A landscape with many valleys, sampled at points; each row gives a point and its height.
From any point a ball takes the steepest step (drop divided by distance) to one of its 2 nearest points. It stops when none of these is lower. Distance is the straight distance between rows; heights are no part of it.
bez: [ 90 120 147  76 139  56 119 102 100 133 105 125 127 128 104  87 144 101
  61  70 111 160 120  72  88  79 104 117 110  51 110 103  76 116  62  83
  64 117  77  98 106  94  87  96 113 124 107  76 100 117  86  90  88  84
  46 122  91 117 106]  height 6.26
feg: [ 72 118 107 131 130 137  58 120  42  82 104  76 103  85  78  59 126 102
 110 116 110  95 103  96 100  76 107 137 132  90  79  63 116 100 156 100
 106  88  89 127  93  81 121 104 103  97  95  82  88  76  89  33 101  46
 106  87 139 137  96]  height 5.15
padul: [103  98  89 106  89 111 109 102  92  86  89  98  87  90 110  95  76  98
 100 126  88  63  80 106 113 120  91  80  86 122  75  86 104  82 117 107
 123  99  85  94  70  94  97  95  83  78 100 117 111  80  91 104  96 105
 128  83 111 103  96]  height 4.72
Zalat: [ 89 127 121 129 113  93 174 109 115  93  86 152 130 123 141  76 123 111
 117  82 111 102 127  90  83  99  81  73 129  76  85  89  89 100  69  64
  84 111  68  93 129  94  76 102 113  79 102  83  88  97  73 121  82  87
  67 102  83 155 141]  height 1.17
kotel: [102  90 114  52 121 100  94  88 108 121 131 121 117 105  98  91 119 102
 115 102  98 111  97  82  87 112 111 100 119  58 122 111  67  90  73  77
  68 110 103  88 111  99 124 118  92 150 102 107 104 121 112 124  92 147
  86 131 104  63 113]  height 6.40
safug: [ 94 104  78 110  81  80 107 121 125  95  99 104  98 131 107 122 103  86
  82  67 102 102  98 124  87 110  95 112  84 106  95 143 128 104  91 119
 144  97  96  94  82 131  90  98 130  81 108  62 106 115 111 119 122 120
  96  88  76 104  92]  height 4.99
maso: [ 95  87 112  69  80 122  74  93 128  78  97  82  81  80 116 140  61 106
 117 124  65  58  74  76  82 121  98  56 114 118 116  95  81  78 111  85
 112  98 103  43  75  85  95 135  82 115  95 166 103 120 121 140 102 150
 144 101  94  33 101]  height 4.79
gov: [ 89 123 147 100 129 107 132 117 121 110 102 102  89 143 103  86 130  85
  73  84 120  61 134  94 131 118  96  95 114  86 107 147  97 103 103  87
  69  80  71 115  96  75 120 147 106 101 108  99  88  97 100  84 103 113
 101 101 128 119 131]  height 3.66
salug: [100  63 116  84 103  77  95  84  88 126 126  69  91 110  77 105 133 107
  94  96 136 117 101 105 132 105  88  94 102 105 104  78  62 146 109 102
  37  70 120 128  92  86 106  87 106 122  92 149 103  87  82  51  65  98
  93  83 146 122  87]  height 4.66
dudet: [ 87 119  83 144 105  99  73 137  84  73 113 103 108 123 102 125  88  95
  87 116  82 130 115 126  70 106 133 105  75 120  94 130 141  94 116  96
 158 112  80 132 109 158 112  92 115  83 105  76  91 104  98 100 106  60
  87  92 112 103 103]  height 3.99
Rinas: [ 97  76  66  91  70  64  89  81  52 108  90 109 140  80 102 105 108 122
  74 102  99 163  86 133 110  59 100 100  62 119  83  42 117  86  71 115
 123 130  82 102  88 119 103  51  90  78 127  90 105  78  57  88  78  57
  69  81  75  92  45]  height 4.54
Giba: [ 80 106 118  75 145  93 137  94 102 142 120 125 105 109 104  69 144 113
 111  83 116 133 116  86  78  73  87 111 133  68 104  94  64 109  73  69
  66 128  91 112 117 108 113 107  97 146 103  86  90 114  90 104  81 110
  70 120 101  97 118]  height 6.33
Fegib: [ 80 120 110  72 102  50  95  99  79 133  83  88 116 106  90  72 154  99
  86  69 120 164 114  83  78  48  85 119 123  84  93  63  87 119  78 127
  93 108  84 103  94  80  87  86 118 108 101  75 126  93  86  75 101  69
  68 109  79 131  66]  height 6.64
Zode: [115  74 114  66 121  68 122  82  94  91  91 119 103  92 150  92  73  99
  79 115  85  86  71  83 127 133  49  90  71 116  90  67  65  82 107  91
  75 133  46  73  65 115  81  93  67 102  88 120 113 100  80 129  46 135
 134  79 101  81  95]  height 4.47
Deku: [117  59  61 123  66 101 138  90 106 104 129 123  88 117 128 154  73 122
 101 126  85  46 113 143  92 159 100  78  66 140  82 115  93 110  87  99
 112 114 125  89 117 153  98  67  87  95  94 135 110  79  94 116  84 114
  99 104  98 122 115]  height 5.73
Niner: [107 141 137 106  93 103  72 131 105  91  66  72 116  96  73  59 121  78
 101  77 122 105 112  61 115  56 117 121 117  61 101 113 131  89 124 128
 106  83  75 114  89  53 104 118 103  98  93  52  94 111 112  57 138  89
  91 117  99 103 102]  height 2.79
Nage: [108  94  92 129  87  71 170  89 130 122  98  90  82 127 111 116 118 107
  91  57 150  75 137 118 118 113  74  81 100 116 109 126  77 140  78 100
  56  91 110  94 124  92  86  73 133  92 102 104 114  93  88  88 100 116
  81  97 100 145 111]  height 0.84
gusof: [ 93 116  97  65 104  59 138  96 142 128  73  86  92  97 120  71 143  80
  97  56 131  37  81  79 126  90  57 112 121 124  97 116  69 103  99 117
  57 112  89  92  85  88  82 100 109 112  90  93 132 102  90 136 121 149
 116  84 100 125 106]  height 4.03
Sef: [115  87  91 119  73 148  65 100 101  60  85 107  91  49  90 105  16 135
 149 139  46  78  78  92  70  95 107  71  89 110 104  99 110  60 101  63
 143  91 140  63 108  80  80 107  91  60  98  91  85  95 138 133 130  95
 129  93  82  81 103]  height 5.22
ruvo: [109  90  94 103  68  51 153  88 108 122  79  94  96 106 102 107 127 101
  98  55 148 122 113 125  95  85  73  85  99 110  91 119  72 130  87 124
  82 110 103 104 114 100  76  76 131  91  95 117 149 104  80 100 111 132
  76 107  69 145  72]  height 1.32
mopum: [105 137 160 106 136  78 142 120 102 107  61  85 118 131 104  69 147  73
  71  72 121  95 131  63 139  90 101 101  98  87 114 114  77  95  94  99
  59  92  52 113  89  67  96 107 110  86  96  81  91  99  99  90 109 102
  86  92 121 126 129]  height 3.43
meses: [ 93  79  99  37 107 102  75  68 128  91 106  88  74  93 128 165  72  96
  81 117  86  60  76  81 111 140  95  85  79 131 125 119  77  91 139 108
  95  94 103  61  70 101  93 133  85 122  79 152  99 103 116 126 109 154
 156 113 114  29  91]  height 4.64
giden: [ 86 121 131 124 140  96  94 107  63 101  87  97  98 105  94  63 136  94
  85  86 113 114 107  95 107  98 103 122 123  76  75  82 104 117 125 102
 103  91  81 124  96  67 111 114  94  86 100  58  99  97  93  58 109  62
  77  90 125 144 113]  height 5.00
los: [117  60  67 105  75  99 124  91  99 115 135 103  89 126  93 154 107 115
 113  95  99 102 117 134  90 140 122  92  69 130  96 128  85 134  95  98
 100 103 125 121 118 141  96  75 100 121  83 154 112 105  86 102  76 114
 100 124 111 110  85]  height 5.84
sufuz: [ 91 138 127 116 101 138 118 109 124  88  97  92  77 108  96  74 116 103
 167  98 125  52 140  78 102  78 110  87 135  96 109 104  93 115 120 103
  76  61 106  91 103  56 114 147 106  99 105 105  73  95 100  92 121  96
  98 107 129  99 143]  height 1.95
vad: [125  90 120  45 119  77  69 103  92  92  86 111 115  97 104 112 101  81
  67 107 100 140  52  73 140 117  95  94  68  96 119  97  75  74  96 118
 101 122  49  89  65 102  96 107  87 115  96 111 109  94  98 102  78 132
 111  74 112  62  52]  height 6.53
ril: [ 95 157 155 113 111 134 102 137 106  96  75  87  92 124  95  58 112  68
 109  91 122  57 133  62 101  63 113 107 127  73 123 104 121 110 129  99
  90  68  77 107 106  56 105 140 112  87  89  77  82 114  94  78 143  99
 105 125 105  99 140]  height 2.39
zil: [135  57 121  32  99  76  61  65  90 102 102  84 112  72 104 134  71  89
  80 124  93 133  48  74 153 119  73 106  58 107 129  74  69  96 107 110
  80 114  88  93  72 105  81  95  78 138  75 141 113  92  99  87  54 127
 121  68 123  71  45]  height 6.60
bave: [106  70 123 114 126 107  81  92  78 121 135  88  96 114  79  98 133 104
  70 119 119 101 112 122 145 142  93 139 108 111 103  99  69 116 115  92
  53  84 108 144 100 118 118 109  88 135 112 147  90  85  88  67  73  77
 100  95 158 123 101]  height 4.85
nepe: [103  87  99  68  76 122 114  95 133  79  92 110 100  82 123 115  88 103
 138 110  89  58  94  83  81  97 101  62 124 103 101 108  91  75  83  77
 119 110 107  47  91  75  82 125  99  94  98 129  96  99 109 163 106 162
 127 115  67  63 124]  height 4.93
faziz: [ 93  88  56 137  66 130  80 104 100  63 111 103  82  65 108 105  61 106
 133  96  63  64  80 139  44 115  94  95 111 116  68 113 150  76 117  95
 168 112 134 109 104 139  82 105 106  80 116  67 105  97 139 149 130  97
 123 119  79  84  97]  height 5.87
tasi: [ 94 101  91  81  75  56  97  97  95 123 113 111 106 109 106 104 137 101
  93  47 112 136  96 115  65  78  87 126 108  84  82  94 111 107  69 129
 121 142  91 104  96 134  93  85  97 129  92  91 126 122  96 116 114 125
  71 115  57 107  68]  height 6.48
mok: [115  95  99 107 104 136  85  77 123  77 112  82  49  95  83 103  81  88
  94 132  95  26  97  91 128 133 118 116 120 114 137 133  89  99 150 115
  48  64 151  92 102  63 120 144 115  95 121 123  69  84 106  91 118 108
 150  98 138  60 140]  height 2.76
bepe: [127 114  98  56  76  77  94 100 137 121  50  96 105  77  94 103 112  94
 114  69 100 105  83  79 114  64 104  86  89 100 133 118  93  83  78 112
  96 110 108  85  91  66  86  85 103  83  94  75 126 125 108 125 146 140
 105 106  66 104  80]  height 4.67
gere: [131  45  79 106  95  98 103  83  70 109 118  78  88 103  83 130  84 104
  79 128 105  67  98 129 153 140 100  98  72 142  90  90  70 134 139 105
  77  78 137 119  93 119 111  67  77 110  90 164  90  78  92  51  60  79
 122  88 144 117  76]  height 3.46
sobag: [ 56 134  77 138 124 117  44 109  36  91 109  87 112  74  75  77 131  77
  70  98  97 126 112 124  88  95 105 168  95  87  61  61 136 114 142 112
 125  92  86 125  99 111 113  84 110 112  99  70  94  86  90  47 108  37
 102  90 109 118  98]  height 5.31
Memog: [ 88 119  84  89  89  99  78 121  64  80  94 103 136  99  90 102 118  93
  89 103  97 167  90 118  97  75 114  93  79  98  78  70 130  91 101 122
 138 124  61 104  84 110 117  76 102  79 109  84 116  95  83  88  94  72
  95  81  85  99  45]  height 4.38
lutum: [131  66 107  52  95  80 101  69 108 109  87  95  84  81 119 127  53 115
  80 120  79  86  48  63 136 142  55  82  67 131 115  99  56  79 102  98
  88 113  88  62  79  90  73 108  74  97  95 137 107 102 106 148  65 136
 153  57  99  56  92]  height 4.35
Kef: [ 59 123  86 112 116 126  18 130  61  92  93  85 126  52  68  64 105  96
  88 103  98 155 104  97  92  51 118 163 104  62  91  50 148  87 122 117
 128  91  89 119 101  91 105  87 106 123 101  64  98 102 103  48 128  53
  97 100  80  95  62]  height 5.48
rif: [ 88  95  71 114  75 104  80 103  84  86 116 106  78 110 115 124  63  94
  73  97  78  72  88 157  81 134  87 102  64 127  74 119 128 102 124 119
 155 107  96 114  73 154  94 107  87 104 101 111 104  91 104 125 104  94
 122  98  86  97  98]  height 5.30
rol: [126 139 110  78 105  71 116  91 120 113  17  62 103  85  89  54 138  86
  97  73 114  93  97  65 146  61  84 109  98 121 107 108  88  96 106 125
  75 100  88 111 115  50  83  82 120  88  98  55 115 106  97 102 160 100
  95  91  86 124  95]  height 4.34
zava: [ 91 114  90 109  79 129  66 133 127  76  96 121  97  87  95  84  79  94
 118  85 107  73  77 106  70  77 108 119 120  79  90  89 138  84  96 102
 154 118 101 100  87 104 102 124 106  94 100  64  85 129 138 126 154 110
 114 129  68  77 102]  height 3.67
Tefe: [140  49  85  42  73  98  90  47 134 116  71  96  68  55 104 127  44 133
 108 113  81  71  57  77 135 114  48  82  89 142 124  98  56  87 100 109
  63  96 139  62 104  82  64  80  74  85  81 130 117 101 113 134  88 142
 128  73  96  81 102]  height 4.19
puf: [101 104  97 126 107 121  44  95  81  82  98  86  97  58  83  89  76  95
  77 138  80 104  75  94 120 113 115 111  67  95  96 106 113  81 126 104
  99  84  94 103  83 103 105  93 100  89 106  75  97  82 117  62  92  85
 116  64 130  94 104]  height 2.71
reg: [112  86  85 111  71  69 128  81 109 119  79 108 115  87  96 111 102 115
 114  88 109 142  90 111  96  87 104  72 100 102 109  99  93  99  68 103
 110 116  97  90 107 101  90  59 119  91 109 100 125 101 103 115 101 132
  71 104  66 122  75]  height 1.70
vofi: [101 124 107 128  88  73 166 109 124  82  81 115 122 115 132  96 100 108
 115  73 113 107 120 109  78  83  77  54 107  92  89 110  96 105  52  82
 101 112  88  79 117 102  69  77 132  74 106  95 106  98  87 127  92 128
  68 103  62 132  99]  height 1.53
Mul: [118 117 116  79 127  69 141  80 127 127  42  72 103  97  94  37 149  87
  97  68 113  63 103  70 142  84  56  95 118 134 111 103  63 100  92 105
  37  90  91 104 105  55  80  83 108  97 101  70 112 104  97 126 122 121
 111  92 114 125 138]  height 4.18
kufav: [130  44  66  88  78  99 101  45  96 129 111  74  68  80  68 105  77 122
 107 111 112  72  83 111 143 135  83 113  90 127 107 106  66 139 142 113
  48  66 167 110 104 105 103  75  90  95 103 139 106 100 101  77  93  95
 120  93 128  97 102]  height 3.77
laruv: [ 97 103 104 113  99 152  33 117  74  84 127  79 109  80  58  88  99  95
 104 142  91 155 115 108  83  69 163 111 121  68 107  76 119  93 103  85
  98  96 121 121 104  98 128 121  82 132  95 105  91 117 103  65 109  61
  82 126 117  91  97]  height 5.29
kibu: [ 66 130 144  69 142  49 108 117 108 109 103 140 137 150 118  98 142 113
  72  50 121 173 118  85  81  59 100 128 123  49  92  98 113  97  46  93
 109 126  52  91  94 136 101  94 115 118 107  63 101 123  93 114  74  65
  58 126  65 107  95]  height 6.34
bute: [ 81  57  82  79 111  96 144  79 114 132 125  94  98 112 114  92 116  97
 106  98 137  52  96 103 100 111  53  80 113 118  77  58  57 124  96  94
  50 112 115  99  94 119 105  84  88 127  89 171 125  81  66 105  51 118
  96 106 119 120 106]  height 4.01
Vezi: [105 102  86 114 130 105  92 127  95  86 136 117  90 113 102 124  82  86
  47 119  56  88  81 103 124 145 108 111  47 109 117 161 130  96 100  96
 127  94  92  88  96 146 111  93  99  96 111  68  89 104 125 105 103  98
 127  78 108  85 112]  height 3.45
zape: [120  81  79 121  81 110 122  87  87 117 107  69  81 119  75 125 100 108
 109 127 103  98 126 126 138 126 127  79  87 128 108 125  69 142 115  95
  72  52 145 118 121  90 123  84 104  98  93 153  96  88  87  45  79  83
  90  77 136 121  93]  height 3.11
pep: [ 99  77  90 108  70 141 109  96 117  62 108 110  84  74 116 117  49 121
 116 128  49  64  87  99  55 117  92  85 114 107  95 108 109  71 105  64
 138  99 133  69  91  88  90 119  85  82  98 113  81 101 152 164 115 128
 128 114  81  61 139]  height 5.07
Fol: [111  96 129  93 109  92 129  94  91 134 124 123 108 133  88 116 109 110
  93  94 108 133 116 104 100 126 112 100  85  79 122 144  76 118  56  83
  74 103 103 104 135 107 113  90 106 127 105 106 109 114 101  86  83 103
  72 112 108 122 108]  height 6.05
tude: [ 77  99  99  72  75  67  73  90  76 135 105 100 109 108 101 112 156  96
 100  64 121 178 127 101  78  38 107 133 109  85 103  65 103 116  69 126
 121 129  92 104 103  99 111  88 108 137  87 116 130 100  78  69  88  97
  56 124  68 105  42]  height 6.56
mov: [108 119  91 130  59 127  98 155 145  71  88 105  79  79 103 116  64  95
 142  80  94  68 102  89  66  65 108  92 118  84 107 115 151  91  83 100
 140 105 125  82 119  72  92 116 113  66 102  63  89 124 129 140 159 119
 118 138  50  73 101]  height 3.40
nem: [121 110  76 128  87 142  84 113 100  53  89 101  80  56 101 115  44 107
 131 154  52  60  95  90  85  97 118  66  75 139 104 111 151  69 122  78
 150  88 110  73 120  68 100  95 110  47 108  76  76  79 135 111 114  66
 147  65  79  69 113]  height 5.39
vare: [122  90  81 135  88 122  74 105  92  85 123  97  83  96  88 127  65  87
  79 141  59  84  97 123 119 146 111  94  48 130 117 130 122  86 115  89
 106  86 114 111 103 116 111  93  90 106 114 100  83  81 122  86  94  74
 106  59 123 103  93]  height 3.12
Fadeb: [ 66  87  85  63  96  91 118 102  99 137 125  77  83  96 102  70 140  98
 127  87 147  76  97 110  81  87  73  83 144 106  64  52  65 140 115 107
  58 106 116 106  83  94 111 111 103 130  75 168 117  95  59 106  74 122
 107 116 106  87 110]  height 4.16
zirun: [ 83  60  75  86  93  97  70  67  51 103 124 119 117  90 101 115 124  96
  77 123  93 164 108 121 104  84 114 130  73 111  92  53 106  87  85 116
 113 128  99 103 104 139 116  73  66 120 123 108 112 100  78  73  60  56
  71  96 103  91  59]  height 4.70
Tutep: [103 123  87 148  80 125  80 153 136  64  98 107 100 100 108 140  62 100
 137 107  77 109 118  99  58  81 146  79  83  83 121 131 162  84  69  88
 165  98 110  81 135 106  96 109 122  75  96  71  82 124 134 134 131  99
 100 120  76  65 102]  height 3.06
tigo: [ 97  77  99 103 120 102 129  92 104 115 136 119 100 136 105 166 125 113
  98 107 122 106 133 112 117 154 118  82  80 106 116 137  78 133  79  74
  74 100  97 105 118 131 125  94 106 133  93 153 110 101  83  86  63 125
  80 104 121 113 104]  height 5.95
bur: [ 84 107  54 123  72  87  74 123 100  85 121 125 102 107 108 122  73  88
  96  77  95 105  93 151  64 110 104 105  82 113  71 132 147  91  89 138
 178 127  89  94  80 156  96  87 103  99 114  66 110 106 116 148 115 127
 102  95  62  93  69]  height 5.13
Sumit: [104  69  90  35  91  79  73  65 115 113  91 105  99  92 132 125  60  89
  79 109  87  78  50  99 114 119  70  92  83 116 109  98  80  86 121 122
 109 102  85  87  51 107  89 120  84 113  81 132 112 106 104 127  92 161
 135  95 103  57  62]  height 4.49
Zatur: [ 83 102  74 101 102 117  44  95  89  83  99 108 117  74  89  61  94 112
 107 102  73 101  73 105  56  68  95 130 119  67  67  46 131  82  94 103
 146 118 106 108  73 106 107 110  86  98 102  57  90 106  99 113 126  79
 105 127  55  82  92]  height 3.51
dito: [111 111  46 127  64 129  69 123 110  59  90 110 102  54  93 100  46 103
 134 122  73  87  73 124  58  75 109  77 112 110  96  79 162  66 103 102
 189  97 118  97 117  99  98  80 105  67  94  96 113  97 129 141 134  89
 127 108  49 101  73]  height 5.72
kefo: [110  96  86  79  79  78  97  93 122 111  84 104  89 109  95 138  92  89
 110  82  93  90  92 105 101 100 101 100  77 107 126 141 108 104  83 130
 125 100 110  93  86  91  95 111 121  99  92 109 125 104 115 124 126 160
 104  98  69  73  72]  height 4.83
Foze: [105  62  93  93 108 139  92  68 107  92 155  90  68  93  91  86  72 112
 114 122  93  63  90 106  75 144 115 108 132 103 102 114  59  99 137  74
  73  73 153 105  98 103 111 138  80 142 112 154  71 118 123 105  90  88
 122 127 141  58 146]  height 3.47
Duluf: [117  96  54 120  78  84 146  93 113  96 106 105  75 123 129 158  95 104
  69 106 103  43 108 137 115 149  92  91  58 142  94 141 100 107 105 132
 116 108  90  91 100 139  79  90 111  75 111 113 107  81 101 109 110 138
 116  90  84 119  96]  height 5.59
Vubel: [ 99 109 117 102  79 128  42 117  78  98  88  93 121  79  61  74 113 101
 108 106 109 163 105  80  68  42 141 130 114  66  92  53 135 100 113 110
 103  72 106 114 114  75 119 108  88 112 100  89  83 112  94  56 124  65
  83 115  79 100  56]  height 5.49
Mazo: [101 120 144 105 146  79 116  84 107 135 126 116 111 131  83  78 119 100
  85  80 103 123 124  98 101  95 109 125 118  51 132 145  90  99  70  81
  58  83 111  94 136  94 100 105 110 119 113  71  78 116 114  76 103  78
  56 127 112 124 118]  height 6.16
mibag: [115 116 126 105  99 119  37 108  86  86  83  84 121  59  80  74  80  87
  86 138  78 111  64  60 129  87 112 137 105  69 122  71 129  56 117  91
  87  79  89 107  94  79 102 116  73  81  87  57  81  98 117  69 107  85
 115  96 120 105  98]  height 2.28
raf: [108 146 133 107 122  96 109 175  96  76  75 115 146 123 123  92  96  83
 108 121  75 160 111  57  85  72 166  86  71  62 125  89 161  78  60  86
 140  89  51  95 106 113 100 109  97  39 108  64  55 123 108 117 100  52
  78  88  75  79 122]  height 2.26
Nake: [122  79  70 112  80  69 155  55 132 143 114  89  63  95  86  88 109 100
 102  82 137  64 114 123 114 115  65 111  96 127 126 119  67 154 101 115
  59  79 158  96 128  86  90  69 114  92 105  78  96 102  96  88 118 113
  92 106 112 126 123]  height 0.17
Vitif: [ 94  81  95  90 107  96 151 109  90  87  78 119 100 112 134  79  93 115
  99 120 101  53  90 105 107 125  46  65 109 124  74  74  75  81  97  95
  95 121  68  88  67 110  77 107  74  91  94 124 114  77  87 132  67 121
 129  81  96 116 124]  height 4.58
Gafaz: [113 136 140 103 140  68 121 161 105  84  90 132 130 150 123 112 108  93
  95 113  95 142 119  65 109  98 137  91  88  47 109 128 138  81  58  75
 125  98  47  73  99 118 101 108 118  60 111  64  70 131 100 135  84  77
  79 100  86 101 114]  height 1.91
fama: [108  80 106 112 101 156  66  83 100  76 119  81  60  77  84  99  57 102
 105 132  65  59 107  96 116 144 121 107 107 104 113 119  91  84 150  92
  89  74 139  81  96  77 109 132  81 123 102 134  57  80 128  87  87  83
 135  87 147  79 134]  height 3.15
moki: [ 75  91  68 130  87 104  61  83  45 104 137  88 106  73  77 102 115  92
  55 120  93 168 102 126  87  91 123 135  65 107  74  91 126 106 102 117
 117 102 107 130 115 132 112  61  91  96 115  78 101  84  91  61  83  56
  77  79 100 114  70]  height 4.88
Vese: [102  74  64  57  90  80 130  84 120 138 125  54  77  93 102 105 125 102
 142  77 146  50  99 120 114 112  94  69 143 111 109  92  54 157 115 114
  35  82 142  95  98  85 121  98 102 134  81 182 102  98  61  95  84 127
 110 113 138  80 113]  height 4.33
fir: [ 74 138 109 140 126  85 163  87  82  99  75 120 114  95 121  56 124 122
 119  70 123 113 131 116  74  80  55 110 137  89  55  68  95 125  95  79
 112 109  81 116 132  77  92  82 103  69 102  51 113  79  88  82 118  65
  68 108  96 148 123]  height 6.85
leri: [ 88  73  81 111  93 135  49  90  83  88 112  99 105  65  90  92  74 112
  97 129  54 115  74 115  66 113 108 101  98  91  77  71 114  71  98  87
 123 117 112  93  98 120 109 101  75 110 105  89  92 109 126 124 101  87
 107 115  95  79 107]  height 3.24
femuz: [ 99  98 130  46 112  84  86  99 101 109 102 111 126 118  99  97 129  91
  99 109 104 141  67  58 103  84 104 104  92  69 115  94  77  86  82  97
  86 128  67 102  78  93 111 115  84 129  97 112 114 103  90  99  88 123
  81  92  95  79  82]  height 6.47
sasod: [ 84  82 109  60 104 116  40 110  84  89 103 125 131  78  94  92  74 114
  93 139  65 125  52  87  95  86 117 123 110  71 101  54 110  58  98  90
 117 136  93  95  78 117  88 119  78 117 106  90  91 123 112 118  89 105
 115 108  83  67  92]  height 2.98
Larab: [ 95 111  88 113 103  77 130  87 102 114  88  94  90  89 100  59 120 113
 108  77 111 102  92 121  93  73  66 127 121  96  77  84  93 111  99  97
 105 110 115 118 102  84  94  67 118  86 111  52 120  99  91  90 124  93
  80 120  84 141  99]  height 6.78
rir: [128  46  67  75  74  82 112  40 107 124  91  81  87  69  96  89  63 133
 105  96  88  81  56 111 127 121  66 108 101 121 100  89  53 109 115 104
  68 104 143  96  91 104  88  75  76  96  92 119 115  90 105 112  83 128
 120 102  98  96  88]  height 4.00
vur: [ 99 131 135 118 133  87 142 126  92  75 102 138 126 140 126  92 121 100
 108  92  99 110 136  96  87  95 102  85 104  71 102  98 114  79  63  81
 107 107  59 103 101 119  92 103 114  75 106  83  85 111  85  98  84  86
  90  93 103 113 118]  height 1.54
Fod: [ 90 101 137  83 132 128  44 133  86  77  93 104 133  74  95  88  61  94
  75 141  56 133  73  63 121 110 144 133 106  68 130  66 121  45  99  73
  99 111  82  91  94 108  96 129  58  95  89  79  59 111 118  99 107  88
 108 106 113  66 114]  height 2.68
rulu: [100 134 129 134 100 108  92 159 114  82  99 114 128 119  95 149  65  89
 119 125  78 159 122  75  71  75 160  86  73  80 127 109 164  77  71  81
 143  92  93 100 140  96 102 108 108  50 103  86  74 131 119  93 105  71
  78 105  80  75 112]  height 2.66
fupag: [110  72  95  65 101 109  99  80 102 133 123  56  82  84  77  83 112 101
 117  90 135  93  81  79 127  92  97  97 140  97 115  89  53 133 120 105
  27  85 135 116  94  83 109 113  95 131  98 158  99  93  88  83  65 112
 114  99 157  77  90]  height 4.50
Ruli: [ 84  49  86  96 115 128 120  63  87 119 161 125 112 127 124  99 104 134
 119 111 104  76 124 107  87 141  73  89 121 124  78  62  49 118  98  71
  74 115 128 110 108 134 104  98  69 151  83 166 109  89  79 125  41 109
  91 117 124  96 122]  height 3.85
vadi: [107  85  90 128 101 130 105  85 100 102  95  89  76 113  85 138  91  99
 111 130  87  72 123 102 143 128 111  84  73 127 138 135  79 112 117  88
  75  66 127  97 109  72 126 124  96  98 104 144  92  90 103  65  79 112
 116  82 130  92 125]  height 2.74
Ladeg: [109  95 104 109 109 123 125  85 117 100  98  82  68  92  88  89 106  92
 117 112 111  50 122  83 124 109  94  84 123 109 128 111  93 124 127 104
  53  68 110  89 104  60 120 131 107  93  98 129  91  84 103  87 104 128
 121 103 144  92 128]  height 2.35
Dozug: [ 89 100  91 137 107 134  36  91  59 100 140  78 109  72  70  80  93 105
  79 130  89 152 108 116  81  97 144 154 107  81 103 101 123 103 112  91
  81 102 127 132 135 124 119  87  96 111 109  65  82 100 102  56  95  64
  71 101 120 118  88]  height 5.08
Rikig: [120 116  70 143  85 132  81 124  93  55  91 111 115  84 109 119  45  94
 130 146  66  97  77 118  64  96 127  60  85 140  76  99 164  69  99 103
 187  92  94 108 119 108  93  77 112  54 107  71  85  73  99 119 108  66
 120  67  80  83  97]  height 5.56
Bamam: [118  76  66 110  72  95 101  99  99 109 115  89  68 107  83 119  93  92
  76  91 103  58  97 144 113 130  92 112  57 143  76 128  99 121 118 136
 120  96 108 103  63 132  99  90 115  94 101 113 106  76  98  86 111 107
 111  97  91  97  75]  height 5.44
sudu: [ 98 118  92 120  70 119  88 132  70  78 102 114 109 122  97 131  86  89
  97 115  90 148 102 133  93  98 138  63  72 122  77 103 142 100 105 111
 159 106  56 110  84 120 112  84  97  95 102 112 114  86  85 104  84  67
 102  84  78  98  75]  height 4.21
rof: [ 86  49  92  97 112 145  94  52  97  93 148 115  93 101 107  77  88 129
 121 119  82  69 104 111  75 133 108  91 133 111  82  64  71  99 111  66
  79 117 145 122 108 124 118 130  62 156  97 143  83 103 102 121  67  88
 105 130 138  78 144]  height 3.68
mek: [130 139 115  81  86  83 110  89 145 101  18  85 105  93  82  87 124  84
 129  68 115  94 113  46 127  47  98  95  91 102 145 127  87  88  86 138
  48  87 105  85 119  55  85  92 117  97 105  67 120 117 109 124 152 128
  87  99  73  91  98]  height 4.51
lasem: [ 69 126 104 109 108  50 112 131 113  97  99 132 117 142 114 111 127 110
  69  53 117 143 120 115  60  80  82 118 104  81  59 106 118  99  59 113
 149 140  77  96  89 138  92  84 112  94 108  58 109 108  98 123  90  94
  66 116  54 109  91]  height 6.41
fima: [ 96 133 104  94  89  64 128  85 122 131  63  89 100 110  89  70 119 107
 114  39 144 134 102 100  67  51  78 111 127  92  80  74  86 128  88 124
 110 112 108  95 107  56  83  68 129  96 110  73 118 111  96 102 128  96
  57 123  61 146  88]  height 6.71
Pupo: [ 70 126 118 165 134  93 179  96  98  87  91 117 106 125 133  97  95 110
 139  55 132  95 152 108  83  90  58  76 151  91  75  89  97 122 111  63
  92  74 103 137 149  73  96  98 134  78  91  53 102  92  72  80 100  38
  66  96 123 159 129]  height 6.91
val: [121 155 164  99 111  93  86 124  80  93  47  80 116 118  88  82 145  59
  79  86 121 101 101  76 156  85 109  97  98  90 114 108 117  96 132 133
  84  86  57 109  70  55  91 114 117  91 102  75 104 102  98  62 110  88
  98  75 114 125 101]  height 3.16
befe: [ 93 110 111  91 125  87  98  96  80 100  83 102  95  94  96  73 123  92
  94  95  99  82  82 101 110 102  90 104 104  92  90  94  93  95 104  99
  99 112  73 108  82  99 109 105  82  97 100  84 113  83  94  80  96  94
 106  77 114 115  93]  height 4.86
Bada: [ 86 112 104  76 121  98 158  91 117 133 107  95  89 124 128  85 139  86
  94  66 130  56 117  92 116 107  84  85 121 103 102 128  66 112  90  98
  58 100  87  98  88 100 105 119 103 120  87 117 108  90  79  97  93 143
 109  99 123 112 121]  height 3.87
luvo: [ 79 130 105 135 119 114  84 143 103  77 111 103  86 127 108 125  80  66
  80 106  71  73 117 115  87 127 141  94  80 102  93 148 146  85  98  95
 147  87  79 102  98 142 110 127 116  74 108  71  85 100 115 115 125  97
 119  98  95  88 106]  height 3.73
vozup: [ 71 141 141 136 119 109 165 106 134  99 103 106 105 154 106  85  99 108
 110  52 133 108 145  90  66  84  88  87 141  67 107 109  82 134  92  83
  78  80 101 125 158  80  97 122 137  91  99  91 100 107  77  73 108  51
  59 112 103 143 144]  height 6.98

For each start below, name the point where the ball stops.
fir: bez
Mazo: sufuz
zirun: mibag
Vese: sufuz
safug: sufuz
Tefe: sufuz
zava: Zalat

Call two points neighbours if one is among the 2 nearest of the other. Go from one point of each pair to the other, from neighbour to neighbour, staying as low as possible. Name the highest point that can't be avoided.
sufuz / Zalat: kufav
Nake / Zalat: reg
mibag / Nake: zava
